Points, in no order, along strands that fork and pass close to each other.
Two points are linked if the straight distance between their rows is under 751.
j_700: [-223,29,-40,-161,-179,63,13,-21,-51,37,174,71,-198,169,49,182,115,-17,255,233,21,-74]
j_802: [62,-90,49,75,-58,23,213,-5,-32,13,0,217,77,-223,121,-76,-146,-173,-40,391,-376,75]
j_186: [77,-280,526,-329,-509,344,377,59,129,-74,165,-28,52,1,103,54,343,156,-241,-201,111,-329]
j_829: [-94,-267,125,-104,-179,-394,274,-77,169,96,-50,33,-76,-188,123,-106,-188,-147,111,374,-239,164]
j_965: [-166,-133,-72,-322,-356,273,339,94,-49,-106,-246,-5,-199,250,83,-17,509,136,70,-93,117,-86]
j_746: [-79,-141,384,-117,-181,92,186,65,-82,173,-142,156,157,-97,69,79,9,3,42,191,-300,38]
j_33: [-252,-98,196,198,-31,428,162,280,133,67,20,159,-4,-368,133,-121,91,-106,24,267,-142,411]
j_586: [-118,-234,123,-340,-62,-402,11,-326,-12,123,397,128,-52,-159,231,134,-175,260,-133,262,-171,-170]
j_329: [84,242,-28,454,396,109,-120,57,74,168,-181,-256,-173,-260,-188,-426,-300,-198,-46,63,-8,171]
j_293: [-238,229,361,165,162,29,-47,-26,182,225,1,-190,73,96,-201,147,-364,-99,-288,359,-16,-37]
j_119: [55,-6,208,-233,-136,467,73,554,284,-279,25,-187,-218,210,-247,79,552,161,12,-298,455,94]
j_946: [-206,-305,60,103,160,-457,-208,150,74,158,82,97,-269,-193,97,-87,-55,-76,112,66,-234,287]
j_219: [-157,201,291,-128,-93,189,-62,-18,77,88,197,-110,130,209,-30,318,-190,-17,-214,211,39,-226]
j_830: [-73,-17,146,-147,-206,207,25,275,-251,164,-333,252,114,63,-98,-96,460,-78,233,-56,-42,-13]
j_839: [-110,371,-169,443,271,225,45,105,147,-74,-147,-250,21,19,-21,-160,-252,-92,58,127,228,215]
j_836: [-234,-190,95,-238,-141,-385,146,-31,-2,132,29,114,-259,47,136,-125,21,75,307,327,14,68]
j_940: [7,139,46,-36,-14,55,-314,258,-244,136,-18,334,73,155,-167,71,337,-173,227,-59,-49,-120]
j_929: [-46,219,-169,76,93,-90,-68,-346,179,-153,-17,-129,56,139,-2,277,-299,3,-351,216,169,-183]
j_262: [-4,-148,-194,-445,-63,-164,95,-98,-354,89,86,168,13,173,138,-42,243,216,279,-229,107,-229]
j_68: [39,-79,-340,249,29,330,-131,184,-51,-252,133,165,230,-99,86,89,94,116,-197,-128,-101,212]
j_599: [-165,61,-300,115,298,-646,-314,-504,25,39,-43,74,-46,-171,-253,19,-184,-68,-309,-67,-35,-45]
j_383: [-84,40,-256,239,152,-63,31,-84,12,-100,-58,-22,85,-312,-48,-103,-145,-283,-189,314,-308,121]
j_19: [25,328,31,-9,116,-244,100,-171,34,85,-310,-120,-321,4,-277,-306,-199,-404,395,202,154,-140]
j_879: [-34,-149,96,-403,44,-119,-219,-87,-302,263,192,270,1,40,95,176,295,150,196,-131,-145,-204]
j_409: [-109,173,239,-378,-144,-81,163,-235,-84,135,-64,-113,93,328,-82,268,-103,26,-7,286,100,-344]
j_590: [232,219,-161,147,-11,209,171,219,-203,-99,-384,134,229,172,-80,-70,145,-211,339,-170,98,69]
j_185: [-89,-133,-162,-102,148,-158,-402,-120,-82,-5,495,90,-218,-93,166,167,32,158,-79,-86,-150,-66]
j_827: [-357,-262,62,30,128,-198,-375,87,28,74,333,-10,-250,-110,-64,83,-92,62,-194,202,-249,152]
j_354: [-102,229,31,299,207,248,149,285,142,141,-3,-46,-39,-395,-32,-291,45,-398,174,224,-122,291]
j_647: [61,233,-35,283,252,-359,-510,-127,-108,249,-169,4,-74,37,-143,-126,-136,-134,50,-122,29,-69]
j_837: [430,-270,175,-142,-199,301,144,217,132,-331,59,-25,118,-63,-15,338,207,261,-345,-341,100,-69]
j_776: [20,79,-183,-167,82,-172,-258,-362,-29,-118,194,-152,54,127,8,372,-114,182,-271,-142,115,-300]
j_114: [-125,199,-19,95,-51,384,-250,383,26,-109,233,119,51,86,-54,144,264,-149,132,2,38,66]
j_995: [-86,-30,-278,-2,-44,168,78,-236,40,-302,300,-38,208,-16,75,235,-231,34,-379,159,-101,-176]
j_688: [-274,-165,-166,225,222,320,-307,68,-196,-141,205,-49,261,-180,-168,51,77,-26,-379,23,-204,145]
j_993: [243,253,-215,79,2,355,382,279,59,-274,-98,17,416,74,-64,79,53,-180,70,64,67,172]
j_743: [212,22,133,-110,54,-578,0,-101,-62,463,-392,-120,-313,-19,-181,-629,-146,-78,338,-175,79,-47]
j_447: [-252,177,-197,54,-43,28,-160,-45,145,-184,304,-69,-302,163,102,-73,-136,-74,290,203,147,99]
j_502: [40,121,24,155,238,175,-380,194,-86,17,-34,-44,189,232,-143,363,-9,-7,-252,-157,-11,-12]
j_966: [-457,-8,-3,175,228,-26,-280,90,92,-47,313,-151,-161,-60,-263,-67,20,-335,-246,426,-253,237]
j_977: [-12,296,-222,107,123,297,-303,231,105,-254,267,-160,133,240,-182,252,65,-96,-173,-71,152,75]
j_413: [-39,164,105,228,68,360,216,258,112,102,83,-99,536,-240,-36,129,64,-202,-356,169,-163,112]
j_589: [88,-242,192,-282,-178,42,238,-258,-93,-167,386,-236,-225,-32,294,273,112,250,-59,-214,213,-280]
j_388: [123,-121,-16,-105,161,-73,-471,3,-247,106,217,119,-25,87,99,215,133,312,-91,-372,-30,-165]
j_282: [-235,134,-442,103,97,110,21,-224,83,-338,232,-101,78,-52,-32,35,-180,-204,-227,487,-102,32]
j_937: [212,89,137,101,39,-123,22,77,-8,244,-276,-99,-380,-1,-160,-592,-80,-297,402,36,-38,4]
j_99: [569,-153,251,-251,-213,112,392,96,273,-482,216,-154,-153,22,-183,198,310,233,-219,-222,248,-54]
j_922: [180,-110,-39,-401,-43,-141,120,-264,-205,-20,118,-111,-25,193,236,198,174,387,35,-310,270,-292]
j_532: [44,-146,337,-264,-449,237,206,-59,69,-81,408,116,250,-69,135,150,69,56,-293,-15,-80,-417]
j_8: [470,-89,-203,-63,142,-641,-61,-221,134,241,-312,0,-172,-323,23,-527,-325,-216,97,-332,-51,-47]
j_960: [-124,-194,205,-271,-259,-18,64,-53,-32,31,499,151,-101,-198,252,124,104,138,-70,178,-196,-234]
j_140: [39,-182,450,-241,-405,338,243,127,98,-223,122,-241,-327,76,48,84,473,109,-152,-208,294,-79]
j_964: [-165,-233,157,150,-155,56,201,208,70,12,-141,189,-249,-235,90,-356,89,-91,379,219,-103,360]
j_381: [5,165,-280,-136,186,-636,-123,-463,36,171,-9,165,-32,-60,31,46,-174,74,-7,14,150,-193]
j_363: [-89,-48,371,16,-23,239,298,218,-165,275,-392,92,-58,59,-77,-146,131,-63,240,99,-105,72]
j_916: [16,-253,-485,-24,94,-497,-117,-152,-145,-76,234,286,-47,-122,294,-161,-48,139,156,-54,-96,125]
j_11: [73,56,-487,366,122,18,-325,-48,-200,-187,-55,59,183,28,6,-149,-82,9,-62,-175,-64,79]
j_32: [102,-89,-280,124,303,-246,-348,-234,-215,41,-83,196,308,-122,180,-20,-65,118,-104,-240,-296,68]
j_810: [-81,-36,10,166,-2,221,34,152,49,-124,-89,-122,-38,173,48,149,-128,157,187,-102,176,168]
j_717: [70,111,48,0,-182,501,226,518,139,-197,-169,180,361,35,-99,106,368,8,64,-78,157,249]
j_222: [-87,-32,338,-117,185,-369,-22,-328,-5,262,-215,22,23,-99,60,86,-357,172,-71,154,-222,-23]
j_818: [82,95,-265,-241,-22,-277,-21,-355,-137,-86,119,117,139,60,93,198,-108,75,52,85,-9,-239]
j_311: [-166,227,-26,138,-64,463,116,422,311,-37,380,-181,394,-122,-28,189,286,-28,-370,76,125,202]
j_441: [10,-142,214,-234,-419,175,450,-114,123,-165,311,-282,-199,244,192,181,-19,180,-76,79,179,-324]
j_320: [-172,202,89,-35,-186,611,44,402,220,-82,216,68,231,-198,15,198,408,-169,26,45,180,269]
j_334: [-141,-226,-95,-253,-398,90,359,-95,-123,-55,-130,244,-26,-83,234,-92,285,213,276,12,-15,1]
j_517: [327,206,-133,137,18,-563,-62,-393,40,292,-320,89,-260,-90,-166,-510,-279,-122,255,-96,146,-120]
j_347: [-190,57,317,263,414,103,-192,42,10,287,-140,-105,70,-153,-138,76,-165,-181,-417,231,-288,99]
j_723: [305,84,-276,234,-85,3,173,-97,-189,-89,-400,95,8,25,-5,-416,-136,-144,403,-137,68,-24]
j_777: [200,-73,234,0,10,437,-39,459,331,-289,271,-260,-224,25,-48,250,230,270,-207,-285,348,245]
j_568: [-74,-23,245,-316,2,-120,220,-146,-287,246,-387,18,93,302,-85,77,70,119,122,-11,-30,-247]
j_750: [31,-100,-301,23,-149,-117,232,-36,-235,-87,-239,233,77,73,166,-304,97,122,449,-100,29,105]
j_177: [20,37,83,-154,-111,236,-56,245,-6,-188,67,-174,-279,441,-162,104,360,144,126,-362,373,-119]
j_684: [-253,382,-182,147,97,228,55,-106,301,-213,78,-280,-74,248,72,-34,-266,-165,75,345,225,324]
j_453: [45,89,252,-173,-390,382,328,139,121,-57,191,109,403,105,-41,240,125,-63,-119,83,-5,-173]
j_697: [-86,191,129,-138,-246,200,441,168,4,-12,-102,94,296,226,-105,94,148,-337,99,226,26,-148]
j_670: [60,-58,-67,264,308,-69,31,-385,4,-38,-323,-131,151,-271,-113,-105,-443,-84,-355,121,-278,31]
j_855: [-13,-222,23,134,-55,221,82,-63,84,-125,175,-175,-29,-21,230,256,-298,372,-167,-28,85,94]
j_269: [115,-177,135,250,37,-142,-40,88,-91,156,-297,81,-132,-114,-16,-402,-152,-71,318,46,-162,206]
j_797: [55,79,-37,147,428,-26,-382,-181,-51,94,-259,-83,257,30,-122,281,-259,78,-355,-142,-169,-69]
j_17: [209,-74,-30,118,-41,361,113,431,232,-260,12,-168,100,-6,3,142,-55,273,-121,-264,249,332]
j_536: [89,443,11,63,71,-140,24,-175,-71,61,-472,-106,-16,247,-200,-10,-137,-171,218,73,310,-309]
j_875: [108,85,-149,-2,-24,-100,-226,48,-63,-158,33,-156,-127,425,-9,68,79,267,253,-328,377,-197]
j_173: [-63,-183,-28,59,111,-60,-36,-319,28,72,-180,-33,49,-14,198,166,-425,411,-141,1,-80,-40]
j_427: [38,-325,283,-3,78,-530,-74,143,-69,375,-135,31,-272,-68,132,-394,-19,-17,340,-144,-126,312]
j_22: [143,143,-16,307,335,-257,-289,-242,118,284,-286,-78,-256,-222,-308,-393,-383,-193,-149,-94,-24,-65]
j_963: [116,42,159,-140,207,-190,-5,-291,-158,315,-336,109,112,47,66,-65,-50,132,151,-146,-169,-37]
j_679: [-205,-34,221,-230,-393,393,523,215,12,45,-335,9,171,284,-106,-32,304,36,0,44,71,-6]
j_342: [243,-182,-39,-69,-33,181,-127,115,-99,-219,302,61,11,22,79,418,265,220,-204,-377,38,-154]
j_111: [196,-70,-498,88,94,-417,-40,-320,-104,-101,-145,197,143,-260,162,-240,-205,-38,60,-98,-277,87]
j_191: [367,-154,-225,144,25,-718,-151,37,185,180,-106,-162,-187,-388,40,-491,-131,-527,46,-300,-168,143]
j_576: [61,81,-443,285,-115,-174,-201,-114,-156,-145,100,62,-30,233,80,-89,-107,142,251,-190,207,-40]
j_214: [-70,-46,-144,238,301,-462,-527,16,-38,176,50,15,-165,-171,-133,-262,-123,-215,-72,-66,-284,155]

A fork is a point with three links, a tip a point with one. Leave the first point through the second and follow the links. Name the first fork or tip that comes.
j_836, j_700 => j_946
j_222, j_173 => j_11
j_453, j_697 => j_320
j_717, j_993 => j_532
j_119, j_777 => j_347

A fork is a point with three links. Follow the links from the first point to the second and name the forks in between, in order.
j_802, j_19 => j_946, j_269, j_937
j_940, j_191 => j_802, j_946, j_269, j_937
j_964, j_929 => j_269, j_946, j_802, j_383
j_388, j_829 => j_827, j_946
j_8, j_818 => j_937, j_269, j_946, j_802, j_383
j_441, j_22 => j_388, j_827, j_946
j_750, j_185 => j_320, j_114, j_802, j_946, j_827
